Each row is a point on a landscape with many peaks, with its height.
From any point a climber steps to the highest of the 2 points nearest to it. It stops when none of these is higher. Distance is the straight distance between rows; heights are no part of it.
sizo: [ -1 -18  -7  -4  -5  19 -10  -1 -16  14   4   3  26  11  14  15  11 -26
  16   0 -15 -12 -26 -15  -7 -10  -7]  h=2.14
Tekev: [-12 -10  -4   1  12  11 -28  14 -16  22 -31   9  -5  21  15  -3 -19  -8
 -19 -14 -22 -14 -36 -25  -7   6  -8]  h=0.66
dede: [ 19   2  25   1   1  -8  46  14   1   2   1 -19 -14   0  -2 -31 -10  12
   2  20  12 -14  54  18  -1   4   4]  h=6.11
dokig: [ -8  11  -6   5 -17  11  -8   1   3   6 -30  -7   4  32  15   0 -25  -9
 -21 -21  -9   4 -21 -14  -8  38   0]  h=0.39
kesug: [ 15 -20   2  -1  22  22  -3  14 -21  -9  12  -8 -13  -9 -13  -1  46 -37
   0  16  15  -3 -11   6   8 -31   9]  h=2.00
tetef: [ -7  13  11 -11  -3  -6 -47 -11  -9  12   0  21   8 -26 -19   9   3  15
  -6   6 -22   6 -12  10  -4   0  -7]  h=3.93
Toki: [  7  -7 -16  -4  23   3 -18  -1 -20   2 -17   5   6 -27  -5 -23   1  26
  -4   8 -24 -13 -19  -5  15  -6  -8]  h=5.01
febas: [ 16   4 -11  -1  13   2  12  -8 -16   0   8 -24  -9  -8 -16 -15  21   5
  18   2  -2  -3   9  -7  25 -29 -23]  h=3.34
vazu: [-11  15 -27  15   6 -21  30 -15  13   2  14 -23   0   0   0  -4  -4  25
   3   4   3  -9  -1  -9   2   9 -17]  h=2.62
dadil: [  8  -1  25   1   5   7  13  18  -5 -23   4  -3  18   1  -4  -3  -7 -48
  -7  22  23   0  34  14  -2   5  26]  h=3.35
Kevo: [  9  13   1  -5   6  -8 -23 -19   3  -5  10   8   1 -21 -15   5   4  16
 -10  14 -19   8  -1  14  11  -5  -7]  h=3.58
beben: [  9  23 -21 -17  -1   0  -9 -16  -4  -8  10   1  31 -33 -25  -2   7  14
 -12  30  13 -13 -12 -10  -8  19  -9]  h=2.50
nuzu: [ 18  -6 -14 -16  -3  28 -11  -1 -15  -4  13   9  21 -19 -10   1  38 -25
   6  17  18 -15 -23  -4  -3  -6   4]  h=2.23
Loled: [ 24   7   2 -16 -11  -1   8  -6   1   3   9   9  11 -11 -11   1  18 -13
   3   4  -4  -3  19  13  13 -17   0]  h=6.24
nusaz: [  0 -23  28   1   2  23  14  22  13  11   7   6 -15  17  12 -17   4   6
  16 -15 -27   0  20  14  -2 -25   6]  h=1.13
zipog: [-17  31  11  15 -20 -46  13 -15   1   8  37   5  22 -11   0  19   9  14
 -12  -2  19   9  11   4 -14   6 -10]  h=4.23
tof: [ -4  10 -26   3 -21 -49   5 -20  16  19  11   4  -3 -24   3  20  -5  47
  -5  11  41   9   4  -9   4   1  -2]  h=3.21
nemeg: [  6  -6 -14 -10   5  25 -24  10  -2 -24  17  12  -8 -10  -9   9  11 -35
  -5  23  17   4 -19  16   1  -8  25]  h=4.84
gune: [ 12 -11   0  -8  21  18  16  22  -5 -17   5 -15 -15   7 -22  -8  26 -41
   4   4  25  -5  11   6   5 -20  17]  h=1.87
zomi: [-22 -19  13   9  -4  44  -7  31  20  -4  25  -2 -15  20  -3 -14  -1 -38
  22   1  15  -1  -3   0 -27 -29  28]  h=5.00
pali: [ 11  37  12 -16  -6 -14  17  -2   3   1  27  -2  29 -15 -29  10  15 -13
 -15  19  38  -1  42   0 -14   6  -1]  h=5.02
fupo: [-16  -1   6  13  -1 -23   8 -10  -8  -3 -21  -4 -21  18  19  20 -10   4
  17 -28   7  21   8  -8  10   4  -8]  h=5.85
gepu: [ -6  -2  -9  -1  -2 -20 -17 -25 -29   0 -24   8  -1 -20   4  14   0  25
  15  -8  12   9 -14 -20  18   8 -18]  h=7.00
Tinav: [-18   6   2   9   0 -30 -32 -24 -30  -3 -31  12 -12 -23   3  18   0  23
  -5  -5  24  14 -19 -23   9  23 -16]  h=6.60
zufuz: [-11   1 -16   0   7  20 -12  10  13   2 -12  -5  15  10  -7 -13 -10  -4
  11 -14 -21 -15 -23 -16 -10   1  -1]  h=0.53
Bog: [ 11   9  22  18  -4 -39  41   3  -3   5   5  -9  -1  -5  14 -20 -12  18
   2  17  27  -7  57   8  10   4   4]  h=4.61
suvi: [ 16  -7   6  -9 -17  -1  10   1  -6  14  -4  19  12   2  17   7  11 -12
  18 -15 -10  -1  16   5  11 -18   4]  h=5.64
gaf: [  5 -18  19  -8 -19  10 -10  -2   3  12 -10  13  -7  30  24  15 -17 -16
 -20 -11 -23  12  -7  12  -2   5   4]  h=4.98
tomo: [ -9   6   2  11 -10 -10  33 -10  14 -12  11 -16   6  15   7  -1 -10   3
  -2   2  -7   4  14  12 -10  18   0]  h=4.25
Tudo: [ -8  12 -25  10  18  -6   7  -9  10 -12  -1 -17  11  -4  -9  -7 -11  13
  -4   8 -14 -11 -12  -9  -3  16  -9]  h=2.35
suvan: [-14   5   8  19 -17 -22  25 -12  11  -5  -2  -8  -8  15  19   4 -14  14
 -14 -17  -6  15   0  12  -6  28   1]  h=3.81
Tizis: [-15   0  -2  28   1 -43  -5 -10  10 -11 -16   2 -38   0  16  20  -1  24
 -18 -22  30  21  -9  -3  10  21  -7]  h=5.21
nepa: [ -3  13 -22  -2  15  -6  -6 -12  -6 -16  -8  -4  25 -19  -9  -5  -6  11
 -11  22  -8 -13 -21 -11  -6  21  -8]  h=2.31
vulu: [ 12  -1   8 -10 -23 -14  23  -7  -3   7 -11  14   8   2  14   7  -8   4
  19 -19   5   9  32   7   9   0   2]  h=5.22
tono: [ -6  -3  11   2 -18  15  27   4  19 -13  -1 -14  -4  20   2 -15 -20   9
   7  -7 -20   3   9  20 -23  18   8]  h=3.71
tuda: [  2  29 -28  -2 -13 -32  10 -22   7  24  23  -5   6 -32  -3  10   2  44
  -6  26  33  -2   4 -13   8   0 -13]  h=3.04
Geno: [ 15  -2  36  10  14  -3  33  22   1 -16   1 -19  -6   0  -6 -31  -9 -10
 -11  25  17 -16  47  17  -4  17  14]  h=4.63
duf: [-17  -3  15   5 -25  -3  27   3   4   6 -13  -8 -12  19   7  -6 -23  14
  29 -34   0   9  22  -3 -11   9  -3]  h=4.88
fopem: [ -5 -18  19  -7 -11  34   7  19  23 -11   3  -5  -8  27   5 -13 -18  -1
   5 -10 -25   2  -1  19 -21   6  14]  h=3.30
firu: [  6 -13  16  -4  12  28  21  30  13 -10  11 -12 -15  13 -15 -25  12 -24
  10  -1   4  -9  25  15  -5 -18  16]  h=1.68
zogek: [  1 -14  -9  -4  -6   6 -16  -9 -20  21 -15  17  12   1  19  12   9  -5
  12 -14 -14 -10 -29 -16   5  -4  -8]  h=2.10
piru: [ -6 -14   9   0  19   9  -8   2   7   0  -2   4 -19  18  14   5  -9  14
   2 -16 -33  10  -6   1  16  -9  -5]  h=0.81
Fom: [  6 -14  16   0  11   1   5   6   1   1   0   9 -19  12  18   1  -1  15
  13 -17 -24  15  19  12  23 -24   2]  h=0.94
Tabi: [  6  17  17  10   2 -43   4 -13   2  -2  12   6 -10 -10  -1   5  -3  23
  -2   7   4  22  40  18  14 -16  -1]  h=3.43
Lemu: [-13  11 -19  -5  13   1 -10  14 -15   8 -33   2  21   3  -1 -16 -17   8
   2 -17 -15 -19 -24 -36 -17  12  -8]  h=0.47
vukes: [  7 -18  43   0   3  25  25  35   1  -4   2  -4  -9  11   6 -29  -9  -3
  14   3 -13 -11  34  21 -13  -6  14]  h=1.38
fub: [  8   0   7  -7 -24  -6  41   4   3   6  -5  -3   0   6   7 -12 -13  12
  26 -11   4  -3  40   7  -2   4   2]  h=4.67
ragiz: [  0  19 -24   2  10   0  25 -10   5   4  12 -32  -5  -1 -22 -12   5  15
  18   5   6  -9  11 -15  11  -8 -23]  h=2.94
roned: [  2  -6   3  -8 -19  -7 -22 -16 -23  21 -20  27   1  -1  18  29   4  -8
   6 -18  -2  11 -18 -10  11  -2  -9]  h=2.06
fif: [ -4  -4 -13   2  16  33  -5  12   4   2  11 -18   0  -4 -23 -18  25 -16
  25  -2  -4 -17 -18 -14  -2 -24  -8]  h=3.94
bobi: [-14 -15   3   0  18  17 -22   9   4  14 -13   5 -18  27  15   3 -17   5
 -12 -17 -33  -1 -24 -12   5  -1  -4]  h=0.71
bem: [-11  -1   5  16   4 -31 -17 -18  -7 -10 -25   5 -33   5  16  28  -4  11
  -2 -18  18  27  -2  -7  13   7 -11]  h=5.50
poti: [  4  11   2 -12  -3  -6 -38  -9  -2   7 -18  26  10 -11  -3   9 -12   7
 -26  -3 -23   2 -21   2  -2  14   0]  h=4.17
lir: [-17 -16  -8  11   7  35 -29  21  21  11   4   0   9  14  -2 -13  -3 -20
  12  -4 -11 -16 -33 -17 -27 -18  14]  h=0.59
vene: [  4  -2 -12  -2  15  17   3  -2  -5  -4   6 -13   1  -2 -10  -8  15  -6
  17   1 -16 -10  -7  -3  11 -19 -12]  h=3.69
Nidez: [ -1  17   6  -5 -20 -12 -26 -14  11   9 -19  24  -4   2   2  17 -16   4
 -27 -15 -13  17 -10   9   0  27   4]  h=4.40
ridem: [  8 -23  -4  -9  -2  23 -31   9  16  -6   4  16   7  15  14  10 -11 -21
 -22  11 -17  -1 -31  12 -13  -1  20]  h=1.88
moz: [-21 -10  23  14  -6 -12  14   2   0  -1 -22  -7 -33  26  19   5 -20  12
  18 -33   1  22  20   1   1   4  -4]  h=5.41
dutag: [-11  20 -16   6   2  -6 -11   3 -18   8 -42   4   5  10  14   1 -22   0
 -21 -20   0  -2 -23 -30  -5  36 -10]  h=0.43
Zev: [ 13 -10 -26  -1   9  -6 -13  -2  -4  12 -16  10  -8 -23  -1 -11  -1  34
  10 -10 -13  -3 -11  -3  26 -18  -5]  h=5.77
Tekil: [  8  13   8   3  11 -23  -4 -20   0  -8  11   4  -8 -12  -5   9   2  20
  -4   8 -13  18  17  15  17 -17 -11]  h=3.20
Pap: [-13 -24 -10   5  14  26 -35  25   7  17  -9   4   7  26  10  -7 -15 -17
 -10  -6 -19 -21 -40 -19 -28  -6   9]  h=0.62
ses: [-10  15  -3  16 -25 -33  15 -19  11   2  -6   5  -3   4  15  13 -10  16
 -22 -20  16  17  -6   4  -1  36  -3]  h=3.74
gat: [ -3  17 -20   5  -9 -36   1 -25   5   5  -3   6  -1 -17  -2  13  -9  32
  -9  -4   7   7  -3  -3   8  16  -8]  h=3.45
febug: [-16 -30  21  -3  -2  43 -14  26  30   6  12   3 -11  37  11  -8 -18  -3
  -1 -10 -26   3 -16   3 -24  -6  13]  h=3.01
Muzu: [ 17 -17   0  -3  18  23 -20   3  -9  -8  16   1  -7 -21 -10  -4  37 -14
  -9  24  -5  -1 -18  11  11 -24   0]  h=2.11
Salav: [ 16  21   9   2  -8 -34  29  -9   5  10  13  -5  -1  -9  -2  -5   2  13
  -5  19  20   3  48  12  11  -7   0]  h=3.97
Bariz: [  6 -21  22  -6 -10   7  -9   1  -3   8   2  15  11  22  18  20  -7 -30
 -11   3 -21   6   1  13  -4 -12   7]  h=5.26
rofuv: [-25   3 -20  24   7 -30   8  -4  15   2 -22  -5 -25   5   8   1 -20  33
  -3 -26  12   6  -9 -12   6  23  -6]  h=4.78
Nevid: [ -8 -16 -20   9  27  40 -18  23  -4  -2   7 -14  -4 -14 -18 -27  25 -13
  11  10   2 -21 -33 -13  -8 -20   4]  h=4.14
lutu: [  0 -15 -18  -1  28  23 -20  16 -13  -6  -9  -4  10 -20  -9 -28  12   4
   0  17 -18 -24 -30  -9   0 -10   2]  h=4.45
Lup: [ 20  23   0 -23  -9  -3   3 -13  -4   0  19   2  20 -19 -26   9  21  -8
   0  16  14  -2  18   1   4  -7 -10]  h=5.62
Mepu: [ -4  39   4  -5 -16 -27  16 -10   8  10  44  -1  28 -17 -20  13  16   9
 -14  15  32   0  23   0 -20   7 -10]  h=4.60
vula: [ -3   3  -8  -5   8  15   0   4  -4 -34  15  -6  -1   0 -11  12   0 -40
   0  23  18  10   0  12  -2  -2  18]  h=5.27
Sula: [ -2  -9   5  -4   6  18   7   8   4 -20  10 -11   6  12   1   8   0 -35
   6  11  -7   2   6  10  -2 -10  11]  h=5.89
Rosiv: [  1   2  17  -5 -22 -10  -5 -13   4   3 -16  17  -7  14  15  20 -15  -5
 -14 -16 -14  21   4  13   5  12   3]  h=4.66
zifo: [-16  20  18  21 -30 -47  12 -15   0   5  11  10   7   0  10  24  -2   7
 -21 -19  23  24   5   2 -10  21  -3]  h=3.96
tus: [ 13 -21  -2  -5  15  23 -29   8   7  -4  15  18   1  -6   7   9  16  -9
 -16  18 -21  -1 -26  13   1 -16  12]  h=1.98
naf: [  1   2  11   2  11   1  24   1   9 -16  10 -16  -1  10  -1  -5  -3  -7
   4   7 -12   2  27  14   2  -5   0]  h=4.97
sufo: [ -9 -16  -9   0   0  36  -3  23  10 -12  15  -8  -3  17  -2  -3   5 -41
  21   3   6  -6  -9   4 -15 -19  20]  h=5.32
bafo: [ 12  -6  22  -2  17   1  27  26  -3 -23  -4 -16 -10   3 -19 -21  -1 -32
  -9  18  39  -9  38  11   0  15  29]  h=3.85
Rami: [  7 -12 -15 -12 -10  29  -9   2 -12  -3  13   5  31   2   7  12  20 -35
  14   9   7 -12 -25 -10 -10  -5   3]  h=2.18
Nen: [ 16  27 -25 -16  -3  -7   3 -21  -5  12  15 -16   9 -33 -25  -6  14  30
 -10  35  20  -9   0 -14   9   5 -20]  h=2.75
zib: [ 19   7 -21 -27   0  22 -13  -9 -14 -13   9   0  21 -31 -31  -8  25  -5
  -3  27  21 -16 -20 -10   2   6  -4]  h=2.33
dobut: [  1 -10 -19  -1   4 -11  -8 -10 -11   6 -23   6  -9 -11   3   5  -2  25
  25 -22   0   2 -10 -12  22  -8 -10]  h=6.42

Two climbers start at each pair of points below. Name the first point that both come to, or write none.
lir and dokig: Tekev
febug and zufuz: none
tuda and Tudo: none
Fom and febas: none

For each start below, name the point where the climber stops.
Nen: Loled
zogek: beben
dutag: Muzu
ragiz: gepu
